Points on a hilly landscape, in no order, each with its height.
From any point a ball takes the steepest step (drop divided by distance) to one of its 2 nearest points. It stops when none of these is lower. Distance is the straight distance between rows; heights are no part of it.
(86) (h 20.8): [ 77 154 130  86 109  42 137 108 154 147 137  76  89 101  57 105 149 112
 142 162 137  94 131 133 125 160  99]
(116) (h 75.0): [156  85 142 174  75 146 140 146 121  95 146  92 119 137 108 184 112 112
 140  92 107 106  32 105 117 180 157]
(807) (h 30.3): [105 168 140 150 117 108 166 114  93 130 121 127 133  42  75 137  95 118
 184 145 109  77 105 156 141  94 133]
(555) (h 63.6): [117 144 133 180 190 138  95 124 114 166 141 118 158 157 175 121  71 166
 145 111 115 137 121 146 146 107 154]
(84) (h 20.9): [144  79 133 122 100  78 106 141 135 126 148 111  92 139  84 129 154 129
 174 147 167 101  69 122 141 220 102]
(740) (h 26.2): [128 154 139 176 135 165 152 103  77 133 134 129 152  99 148 155  74 133
 164 112 114 117 104 130 132 104 159]
(567) (h 70.1): [147 117 111  82  86  90 140  98 160  73  74 129  98  78  97 165  93 132
 144 187 117 101 121 154 136 117  94]
(493) (h 75.7): [164  96 159 156  88 168 122 113  88 105 124 124 104 110  95 178 117 122
 115  94 117 113  93 120 105 130 158]
(544) (h 26.5): [ 93  96 225 164 170 118  73 143 150 138 123 118 127 123 124 130 120 144
 157 137 136 110 110 141 128 135 158]
(961) (h 23.7): [132  99 186 148 146 121  76 148 136 147 139 121 103 126 110 104 120 149
  84 122 148 102 135 133 137 123 114]
(219) (h 15.7): [125 157 137  66 128 156 112 116 116 112  90 143 123 131 169 118 126 135
 102 125 126 131 168 126  94  52 137]
(546) (h 62.3): [115 155 176 141 164 213 121 143 130 148 111 140 159 173 191  91 128 135
 148  98 115 157 124  91 117  77 204]
(510) (h 32.5): [ 77 178 119 127 132  99 172  86 127 145 117  83 138  84 120 120  86 106
 158 140 114 105 133 149 121 107 154]
(26) (h 41.5): [141 160  76 137 177 111  85 102 118 129 105 128 118 166 153 152  93 175
 140 170 120 159 121 181 158 135 109]
(938) (h 64.8): [147 107  94 199 143 110 134 131 126 159 162 109 133 127 139 132  67 147
 122  97 131 114 101 110 184 136 127]
(375) (h 50.2): [ 61 160 190 120 184 113  99 121 162 174  93  95 169 116 140  87 102 142
 145 127 123  93 161 148 128 108 171]
(519) (h 37.1): [ 82 186 137 132 146 123 133  86 118 179 149  93 124 144 142 102 120 124
 152 105 119 139 130 112 126 168 158]
(228) (h 34.6): [ 93 204  80  80 124 121 145  82 135 155 102 119 124 124 154 111 113 129
 153 159 113 135 152 135 121 114 127]
(714) (h 74.4): [138 106 113 163  82 113 153 129 140 102 140 109 124 118 122 172 118 112
 185 142 132 108  42 108 146 179 147]
(939) (h 35.7): [ 74 187  99  70 133  96 140 106 171 181 161  79 117 155 137  64 176 110
 128 140 112 170 181 107 114 141 127]
(954) (h 24.0): [158 135 107 177 120 150 168 113  92 121 154 143 145  75 118 143  50 131
 116  79 109  95 103 121 149  96 134]
(284) (h 11.6): [156 140 112 114 126 169 133 123  78 127 120 130 125 133 177 130 102 130
  64  68 126 121 141 118 104  64 145]
(196) (h 28.9): [103 104 200 152 156 131  62 152 147 138 117 122 110 160 117 148 164 147
 174 179 148 116  90 147 129 175 147]
(200) (h 33.5): [ 89 141 104 139 150 119 158 126 137 191 183 120 158 182 162  73 130 123
 112  96 132 164 149  75 155 139 140]
(916) (h 39.5): [135 158  86 122 156 154  62  79  90 161 142 123  85 175 130 135 126 165
 115 109 119 160 121 138 137 173 128]
(523) (h 43.4): [159 123  80 147 163 128 118 154 136 119 108 153 153 186 162 144 128 164
 158 198 123 173 119 172 154 139 110]
(791) (h 21.6): [184 112  77 140 116 122 152 106  88 108 126 128 114  79  97 148  55 142
  92  91 111  99 118 127 150  96  96]
(524) (h 72.1): [ 93 150 134  93  96 109 166 103 168  97  91 125 152  97 144 139 136  97
 179 194 133 118 146 136 111 127 139]
(860) (h 65.5): [171 109  80 174 147 115 136 143  98 144 182 128 110 123 107 118 113 155
  98  98 133 133 113 140 178 149  83]
(389) (h 48.3): [164 123  99 149  99 161 155 123  85 114 149 124 130 143 139 170 160 102
 113 104 132 167 106 114 110 185 121]
(35) (h 40.7): [147 155 109 128 148 157  74  95  74 130 123 136  78 140  92 154 170 135
 115 112 122 169 109 128 117 189 135]
(381) (h 73.7): [105  89 199  96 104 118  92 140 205  81 101 127 116 120 128 160 149 104
 151 176 143 105 123 135 103 143 147]
(484) (h 28.7): [113 113 149 132 153 115 144 183 136 154 166 140 142 145 110  63 173 122
 126 105 144 146 158  99 136 129 109]
(862) (h 62.9): [107 143 179 178 168 186 123 143  97 164 137 133 168 138 158  91 100 138
 140  67 115 139 120 111 136  96 186]
(538) (h 77.8): [150 129 175  97  67 172 119 100 146  92 114 119  97 146 137 164 172  84
  89 107 128 131 152  97  70 139 158]
(1009) (h 47.5): [ 94  93  90 150 168  82 149 174 155 155 159 145 170 160 157  88 157 155
 147 177 143 155 127 127 184 164  95]
(328) (h 46.9): [147 108 126  89 160 119  62 132 161 146 121 116 110 188 165 107 123 155
  48 114 145 133 176 130 127  85 108]
(1014) (h 51.9): [137  96 183 104  89 173 152 178 125  78 114 166 145 107 114 127 208  93
 123 130 158 138 136 107  90 133 123]
(387) (h 42.3): [152 120 112 107 142 108  96 101  61 125 153 152  79 110  61 134 166 146
 107 119 143 140 137 134 142 176  97]
(180) (h 71.1): [136 115  97  99 103 105 150 113 192  73  78 143 140 106 144 175 116 126
 168 210 137 122 140 169 130 106 110]
(870) (h 31.4): [ 93 124 116 111 167 138 117 151 147 172 154 143 142 190 151  41 171 145
 121 127 135 186 180  90 156 138 125]
(146) (h 44.9): [184 119  65 130 106 152 123 100 103  89 101 123 126 183 166 197 104 143
 100 112  86 141 127 162 103 105 133]
(300) (h 16.7): [119 104 131 101 113  50 126 150 160 137 148 106  97 118  72  95 158 121
 145 157 156  83 102 118 143 167  87]
(541) (h 31.5): [ 96 119 178  94 148 115  60 112 159 142 115 113  83 148 112 134 161 143
 142 166 146 127 141 141 124 175 120]
(617) (h 60.3): [ 99 160 147 136 140 183 189 169 109 121 114 179 205 100 136  88 146 112
 185 133 118 156 144 117 113  69 165]
(764) (h 69.1): [125 123 112  94  71  96 178 101 194  85 104 116 133  73 124 147  69 107
 140 157 108  85 126 115 134  93 117]
(365) (h 29.1): [121 182 143  87 118 144 120  90  91 134 124 139  98 114 100 112 150 119
 115 101 134 140 165 115  93 132 128]
(411) (h 45.7): [163  88 122 102 126 109  64 115 145 118 111 108  83 170 122 155 123 157
  45 105 136 124 158 134 122  96 105]
(72) (h 46.6): [179 113  51 131  80 156 119  90  85 100 116 111 103 182 131 193 137 124
 100 106  90 158 113 144  95 171 123]
(67) (h 59.0): [114 157 155 138 117 130 200 164 104 101 127 164 182  58 109 122 148  95
 176 162 127 114 130 138 108  83 123]
(497) (h 55.4): [136  80 159 155 150 104 118 205 161 118 122 170 158 116 149 104 138 128
 113 150 137 122 144 142 148 104  98]
(50) (h 49.2): [106  98  95 162 163  89 130 165 123 164 150 122 141 166 141 121 144 151
 179 144 145 150  73 136 174 204 118]
(526) (h 24.3): [134  88 116 124  97 120  91 122 127 117 142 106  77 172 112 175 179 133
 151 154 143 142  58 126 133 217 125]
(11) (h 45.6): [130 112  81 147 147 123 153 161 154 128 155 159 186 181 195 112 150 147
 146 168 134 190 128 129 157 149 123]
(881) (h 28.1): [111 180 152 153 129 152 151  94  84 112  82 132 139  58 122 158  60 128
 172 136 108  99 115 147 103  72 158]
(907) (h 50.1): [156  97 161 148  95 191 174 154  86  88 140 154 145 107 121 151 187  97
 123  81 150 148  95 107  96 158 138]
(41) (h 39.8): [135 157  50 156 153 112 132  87 103 152 144 117 110 152 139 160  97 164
 166 149 116 159  98 149 169 191 112]
(186) (h 38.3): [115 183  75 127 130 124 115  64 108 182 155  99  98 158 126 127 116 128
 125 116 123 143 125 121 143 181 129]
(460) (h 24.8): [190 128  58 115  96 127 161 113  94  95 134 149 127  88 106 140 126 115
  90 104 130 134 133 126 129 115  91]
(652) (h 53.6): [139  70 180 125 105 135 128 207 168  78 133 163 130 115 137 130 187 106
 115 156 163 118 133 122 115 138 110]
(482) (h 33.7): [117 182  74  85 154 168 138 130  74 173 150 158 143 137  79  61 181 136
 139 112 118 181 156 111 127 124 117]
(726) (h 73.6): [ 97 121 148 152 111 118 165 142 143 134 140 123 143 114 148 129 134 112
 170 151 141 121 101 126 138 154 147]
(857) (h 45.5): [182  79  73 174 166 117 106 181 134 116 133 154 144 182 170 134 123 157
  91 150 122 161 134 171 163 118  83]
(298) (h 57.9): [127 120 160 153 129 132 165 186 112  90 109 175 159  47 100 129 144 113
 173 162 140  79 101 167 129 105 107]
(688) (h 72.9): [ 87 143 164 122 103 146 174 140 157 113 118 136 169 120 166 124 152  94
 175 152 123 131 139 100 111 125 179]
(437) (h 25.9): [107 105 196 130 156 134  86 143 154 159 154 119 114 164 132  86 153 129
  96 108 150 145 144 109 129 140 140]
(647) (h 35.5): [ 79 165 133 138 146 100 175 131 145 174 169  91 161 124 132  89 116 101
 140  99 115 124 142  91 135 134 162]
(630) (h 8.2): [160 132 141 152 119 159 134 123 121 119 123 120 137 136 190 145  58 129
  93  73 118 102 132 119 111  48 163]
(876) (h 31.6): [116 193 108  86 127 140 162  98  92 154 164 122 137 106  86  76 168  89
 128  93 115 162 151  96 100 111 127]
(471) (h 23.4): [143 128 133  87 126 128 156 139  73 104 133 176 135  76  87  95 166 104
 105 129 140 131 171 139 101  74  99]
(930) (h 72.8): [ 96 142 189 116  92 137 133 109 149  92  78 142 131  91 131 168 140 105
 190 183 130 109 107 150  94 130 154]
(713) (h 61.4): [103 157 157 109 134 199 149 149 135 134  86 153 187 145 185  86 149 125
 167 123 125 170 157  90  97  60 196]
(927) (h 43.1): [169 143  87 111 137 135  92  94 101 112 107 137 103 141 145 162  95 154
 118 138 116 131 128 163 111 110 121]
(571) (h 43.8): [175  95  96 110 130 103  90 123 115 106 118 136  79 131  84 142 142 145
  82 136 136 135 143 142 131 157  94]
(294) (h 49.1): [ 73 158 130  94 194 111 100 120 148 189  98 110 140 154 140  59 128 155
 133 135 118 132 172 143 143  96 144]
(36) (h 76.3): [166  85 128 147  62 175 120 117 112  89 103 126 115 149 112 211 122 108
 107  89  83 117 105 138  76 122 149]
(43) (h 48.0): [109 137 140  90 195 128  55 122 159 155 102 128 113 163 148  89 130 164
 103 139 145 142 171 152 135 115 112]
(458) (h 67.3): [148  94  96 159 111 102 159 158 154 105 147 131 135 109 129 133 119 128
 125 149 146  93 111 121 184 129  88]
(112) (h 23.9): [ 93 140 146 109 120  68 105  88 152 151 117  86  93  95  70 128  94 129
 128 145 125  71 129 137 143 145 109]
(968) (h 19.5): [156 108 153  96 138 144 126 150 109  93  91 172 141  86 150 100 140 135
  69 112 141 123 169 143  98  40 110]
(624) (h 64.2): [133 136  73 171 172 114 109  92 141 173 150  98 138 163 178 135  43 168
 124 107 118 136 117 128 169 118 146]
(548) (h 12.1): [153  98 170 172 106 148 136 173 160 101 131 130 159 130 171 155  91 114
  89  83 115  99 135 113 116  53 153]
(739) (h 13.0): [168  66 159 187 113 179 128 192 132 105 139 141 154 156 159 168 137 108
  78  87 108 129 119 131 101  96 140]
(232) (h 33.8): [ 85 152 135  68 137 107 101  98 153 171 133 117 105 155 108  83 173 120
 127 129 135 142 161 106 119 173 112]
(410) (h 26.7): [123 158 176 101 116 111  83  82  99 138 115 116  74  99  61 138 120 122
 103 105 130 102 134 117 117 145 124]
(350) (h 36.7): [ 67 213 102  70 106 121 168  80 167 157 123  76 133 126 142 116 150  86
 154 154 101 149 151 107  92 149 149]
(914) (h 27.1): [154 119 112  98 103  95 168 139 121  99 139 153 121  84  91 121 133 100
  80 110 144 109 167 121 124 109  62]
(684) (h 26.4): [124  95 147 133 134  79  98 123 139 143 131 106  93  86  55 100  96 156
  96 115 138  73 129 137 162 143  90]
(233) (h 77.1): [138  82 159 127  78 159 101 131 158 108 134 115 104 186 123 203 159 104
 104 109 116 132 103 123  75 164 172]
(850) (h 66.3): [151 100  79 148 109  96 178 151 128 141 182 134 133 135 104 110 134 119
  87  90 156 126 128 104 175 164  75]
(521) (h 68.3): [155 101 113 129  93 117 149 123 182  95 120 113 117  99 131 145  80 129
 106 129 125  96 121 111 137 103 131]
(1019) (h 56.6): [157 100 135 157 147 132 148 204 110  89 112 195 168  79 136 125 120 131
 128 153 138 108 137 160 147  76  91]

Where does a ball stop that starts at each point below?
(546) => (26)
(350) => (791)
(764) => (26)
(497) => (26)
(482) => (300)
(914) => (630)
(876) => (300)
(411) => (961)
(519) => (961)
(939) => (961)

Call two points neighbours if one is among the 2 nearest of the other. Go from one point of each pair to the other, from neighbour to neighbour, staying as low as possible. Name the highest point that can't be avoided.
(961), (630) => (350)
(630), (791) => (914)
(961), (300) => (684)
